Each row is a point on a landscape with many peaks, with its height.
A climber steps from a point to the highest of its 2 nearest points, and stops where none of them is higher. Distance is the straight distance between rows; heights are no part of it.
<279>: 80,108,67,84,97,103,77,95,123,99,115,82,112,92,106,81,122,67,106,112,87,90,79,89,91  h=634
<26>: 82,86,82,106,115,99,100,76,109,112,85,101,116,93,99,95,105,63,90,99,135,82,119,58,73  h=317
<751>: 89,113,74,97,74,96,90,100,132,89,108,102,119,98,94,81,123,78,108,120,79,106,90,102,96  h=519
<235>: 113,92,97,152,85,95,76,110,118,92,101,96,128,121,131,88,123,105,85,111,121,121,85,87,99  h=387
<579>: 108,87,134,97,96,89,95,123,117,101,47,111,94,128,111,91,98,136,131,89,84,105,87,108,100  h=287
<368>: 112,103,102,121,90,89,86,122,123,109,83,122,149,126,97,68,92,107,122,101,98,112,80,117,89  h=442
<238>: 86,113,112,115,74,98,128,117,109,127,80,131,141,104,98,79,87,108,118,102,115,113,103,91,95  h=329
<280>: 78,82,100,60,103,129,133,90,91,104,98,111,91,98,108,109,80,106,120,95,136,98,122,109,119  h=362
<829>: 134,123,90,118,92,79,88,109,91,94,123,103,118,99,84,103,136,97,75,120,108,89,98,91,96  h=150
<906>: 72,85,77,124,106,120,120,75,76,99,120,84,91,98,125,121,109,90,75,97,123,100,119,87,100  h=365
<778>: 110,85,113,97,129,109,78,108,98,100,83,90,82,125,118,101,102,123,115,95,100,92,81,117,78  h=496
<119>: 102,113,113,100,98,94,119,115,86,140,89,125,136,108,92,82,94,107,111,104,118,95,100,95,73  h=258
<635>: 98,102,103,92,112,103,86,106,97,111,96,100,99,117,102,89,115,101,109,102,86,87,80,109,74  h=437
<715>: 140,133,107,120,79,69,102,100,113,66,109,124,94,98,64,103,104,110,82,117,79,114,118,114,109  h=37
<54>: 132,103,125,142,111,73,96,95,116,68,100,110,70,115,96,102,80,114,72,114,60,113,107,125,87  h=71
<380>: 72,94,103,87,104,119,112,98,95,120,95,103,94,116,110,86,104,93,105,102,84,85,88,101,79  h=389
<216>: 62,71,94,100,112,125,113,91,100,115,82,104,96,128,131,93,100,87,101,102,108,87,95,90,77  h=347
<312>: 108,94,115,99,99,104,104,117,96,96,78,118,115,77,103,99,94,130,124,91,142,113,107,106,114  h=481
<255>: 102,97,113,99,88,116,117,108,102,81,83,115,97,79,97,103,73,131,125,85,120,125,114,122,120  h=558
<568>: 126,79,119,124,83,101,83,115,125,58,59,107,87,84,113,102,96,133,114,94,93,133,98,112,124  h=661
<853>: 79,99,123,83,67,106,130,113,115,90,55,101,68,117,113,106,85,133,129,90,80,114,112,98,131  h=276
<236>: 80,77,88,73,144,132,85,95,82,143,105,92,99,121,130,91,73,77,97,95,125,81,82,93,82  h=286
<444>: 105,109,102,100,94,113,106,107,116,85,92,116,110,91,88,87,61,119,127,92,106,120,102,132,104  h=495
<308>: 72,102,95,72,105,124,115,93,72,132,118,97,93,74,71,100,87,75,93,100,65,87,87,111,102  h=607
<155>: 92,108,81,99,119,114,90,100,60,119,143,51,106,57,88,121,92,68,79,93,75,89,91,91,120  h=463
<935>: 64,87,66,52,118,121,99,78,103,119,122,81,99,79,107,98,81,44,96,96,114,85,101,79,115  h=480
<390>: 99,103,94,128,67,97,104,74,101,83,117,99,81,105,108,115,135,109,81,110,92,134,112,97,116  h=492
<317>: 141,110,108,124,128,89,73,110,98,70,102,88,90,88,101,112,74,127,102,92,114,104,106,120,95  h=249
<730>: 112,84,114,104,124,116,88,101,98,73,84,93,62,116,112,110,84,130,107,90,92,97,97,131,90  h=544
<36>: 71,74,95,74,125,111,113,73,98,123,80,108,94,108,98,95,103,60,91,99,119,69,110,59,70  h=354
<698>: 96,97,90,59,105,95,96,87,107,93,105,88,95,75,98,98,118,92,119,98,134,90,108,96,106  h=252
<348>: 85,88,87,139,79,117,115,75,89,88,115,89,79,102,127,119,123,110,77,100,112,129,113,93,109  h=425
<907>: 78,81,89,76,140,127,98,93,66,141,120,80,96,90,110,104,86,68,82,96,112,71,88,86,89  h=289
<577>: 90,106,106,51,112,121,110,94,79,122,124,107,80,74,63,102,73,85,100,85,76,89,93,127,108  h=685
<393>: 96,101,84,125,104,97,95,101,105,110,101,95,130,94,115,95,110,85,94,107,137,100,107,73,84  h=261
<253>: 106,128,123,125,61,68,125,128,104,130,83,121,124,145,93,84,110,114,89,107,86,101,96,74,96  h=430
<960>: 98,93,112,102,108,116,109,96,87,79,97,96,61,107,103,117,98,128,100,92,88,99,105,121,97  h=586
<647>: 127,110,92,130,91,92,63,106,129,62,105,83,102,108,113,96,104,109,99,105,92,115,92,109,108  h=632
<547>: 80,93,111,69,91,126,121,101,109,90,77,109,77,116,109,98,76,119,126,92,90,103,104,118,111  h=303
<644>: 121,114,116,140,112,85,100,100,90,88,116,114,78,109,77,107,76,106,67,108,50,97,101,123,79  h=89
<215>: 82,85,111,54,105,136,122,95,97,100,95,114,82,118,111,100,67,109,124,94,111,98,105,119,115  h=328
<160>: 123,121,89,97,114,83,75,94,89,71,137,65,89,68,87,123,109,101,98,89,96,90,109,104,111  h=298
<903>: 93,127,125,123,54,69,132,119,102,130,82,117,114,118,94,93,110,120,95,105,101,106,115,62,105  h=522
<710>: 83,107,108,104,79,91,126,80,80,108,109,100,71,102,94,120,137,106,80,104,71,95,113,89,95  h=560
<162>: 103,121,74,106,102,100,83,96,87,90,137,68,102,81,101,110,107,86,91,100,92,95,98,92,102  h=335
<179>: 128,98,103,154,83,90,78,116,117,92,100,109,135,135,113,81,109,110,83,107,104,122,78,105,105  h=444
<273>: 72,99,66,74,107,110,91,86,110,110,112,81,109,82,108,90,101,55,105,105,110,91,94,82,94  h=540
<223>: 94,89,119,67,107,89,99,103,113,109,66,109,97,101,108,92,128,106,126,104,131,88,100,84,91  h=229
<757>: 72,80,78,106,122,122,111,81,76,116,112,82,98,94,115,113,100,73,76,99,118,79,110,75,82  h=326
<645>: 79,65,93,29,121,103,130,71,86,130,119,104,89,80,84,115,95,56,87,92,123,74,113,88,113  h=410
<30>: 110,94,110,102,81,109,102,105,117,62,71,106,85,78,104,111,93,130,122,92,107,128,112,117,129  h=613
<748>: 89,103,106,106,68,95,117,94,112,91,85,115,102,93,102,105,128,112,109,105,110,120,117,88,113  h=555
<419>: 109,87,128,81,103,87,81,118,120,104,46,113,102,117,116,85,114,125,136,99,107,101,85,101,95  h=265
<718>: 108,115,126,123,85,71,108,128,101,131,75,117,121,152,97,85,104,121,105,102,74,96,85,97,79  h=359
<831>: 73,69,103,49,125,104,127,71,85,124,96,106,82,100,94,112,104,64,88,97,118,63,121,71,93  h=381
<783>: 96,104,102,71,117,107,107,101,80,144,104,112,117,91,89,84,92,87,106,97,115,83,92,97,72  h=199
<819>: 82,85,102,101,86,97,119,94,111,92,75,113,107,82,108,106,118,98,108,102,139,114,123,80,113  h=475
<102>: 100,117,123,112,64,81,125,104,97,103,90,115,93,107,92,107,122,123,99,101,96,112,117,86,108  h=662
<81>: 123,103,133,111,103,72,90,127,104,116,65,119,108,143,97,91,104,132,117,98,81,98,84,108,80  h=318
<421>: 64,68,92,75,133,135,104,90,92,127,96,102,89,128,131,93,82,72,96,105,113,77,88,89,84  h=316
<779>: 94,98,88,62,135,105,94,91,69,108,140,51,93,74,112,118,92,75,94,79,116,73,97,84,118  h=355
<781>: 88,109,79,120,73,102,97,91,111,91,116,101,101,108,97,93,127,88,84,117,58,110,88,103,94  h=429
<59>: 76,111,71,104,73,103,114,82,97,111,119,102,101,90,89,102,131,75,78,119,56,107,100,93,98  h=427
<286>: 88,99,88,78,135,104,95,96,57,124,138,43,104,59,101,124,93,58,80,86,96,77,96,73,120  h=404
<21>: 104,93,96,55,131,103,99,90,70,98,143,68,83,71,93,124,90,90,101,76,121,81,103,110,119  h=313
<406>: 108,116,76,121,103,104,75,114,111,102,120,94,131,111,92,77,85,85,94,105,68,98,72,116,87  h=446
<367>: 80,106,85,94,106,122,95,98,73,124,127,85,95,66,67,110,96,72,81,106,56,93,85,110,113  h=547
<582>: 106,108,130,131,52,83,119,115,121,87,68,117,94,115,97,95,77,136,107,90,70,138,108,100,126  h=371
<511>: 118,114,90,126,80,81,99,104,101,99,112,110,132,89,95,99,131,94,86,115,133,106,109,83,100  h=194
<712>: 77,71,93,81,106,105,132,81,101,95,86,112,105,83,104,117,96,91,111,93,157,102,132,84,117  h=413
<656>: 112,110,113,129,69,87,106,112,140,77,79,124,115,115,88,81,75,117,109,98,68,131,102,123,112  h=409
<142>: 150,114,125,138,97,67,85,108,113,71,93,122,89,124,84,96,100,118,73,117,80,111,99,114,99  h=55
<964>: 87,98,118,104,78,102,114,121,113,109,65,133,130,91,110,86,88,120,129,93,128,122,103,93,113  h=398
<171>: 87,95,103,99,101,116,125,89,69,100,110,95,72,99,102,117,108,112,94,96,95,92,108,110,95  h=647
<430>: 137,119,101,109,114,83,80,102,95,71,118,89,91,81,81,112,102,118,97,99,106,95,110,113,99  h=273
<27>: 102,91,92,58,115,103,103,89,86,88,123,83,82,77,94,118,103,99,112,87,128,89,112,109,116  h=282
<556>: 83,115,92,86,77,88,125,88,86,115,115,107,95,82,73,108,130,86,90,110,63,90,109,93,96  h=490
<611>: 116,99,103,120,89,97,89,112,138,72,79,118,117,97,94,82,65,115,122,98,90,127,96,133,108  h=445
<602>: 149,110,104,111,140,76,49,121,107,91,93,90,109,107,100,98,71,121,120,95,111,103,88,119,86  h=223
<375>: 122,117,111,130,112,98,97,106,75,99,120,107,91,103,79,106,93,112,80,100,71,90,94,118,79  h=104
<311>: 133,78,115,132,95,98,66,110,126,59,71,91,81,105,122,101,109,128,102,99,96,123,92,112,109  h=707
<284>: 136,126,108,116,102,83,95,110,75,101,120,113,100,104,67,105,119,106,68,111,71,80,94,104,84  h=121
<875>: 116,108,83,123,75,93,76,89,124,55,111,85,85,95,107,106,121,107,94,107,92,128,103,107,120  h=573
<799>: 115,128,77,124,101,98,74,107,97,88,136,78,114,93,93,99,94,89,82,107,80,97,88,103,101  h=377
<52>: 108,101,100,80,98,82,94,97,107,93,97,98,105,79,95,104,139,100,110,106,133,86,109,89,96  h=222
<130>: 127,110,84,131,98,87,70,119,123,92,103,102,138,129,99,75,90,102,101,104,89,104,75,119,91  h=526
<651>: 71,72,74,29,116,121,118,69,99,123,125,102,89,85,100,111,79,50,92,96,122,84,114,91,127  h=440
<817>: 131,119,90,104,126,84,45,118,116,84,103,65,113,115,116,92,87,102,118,93,94,97,80,102,91  h=198

Where does a climber stop that starts at each point below?
<907>: <311>
<419>: <102>
<602>: <130>
<162>: <130>
<393>: <279>
<215>: <102>
<142>: <279>
<611>: <311>
<286>: <577>
<380>: <171>
<698>: <577>
<645>: <279>
<964>: <311>
<59>: <171>
<390>: <311>

Two climbers start at each pair of points below. Name the first point that both come to, or write never.
<783> and <236>: <380>
<238> and <656>: <255>
<223> and <119>: never

Call two points neighbours if one is among the 2 nearest of the other. Go from one point of each pair to the other, from neighbour to neighbour, staying as high as possible. Name the lowest point that can't be avoided.
<279> and <171>: <59>
<311> and <171>: <236>
<102> and <577>: <52>
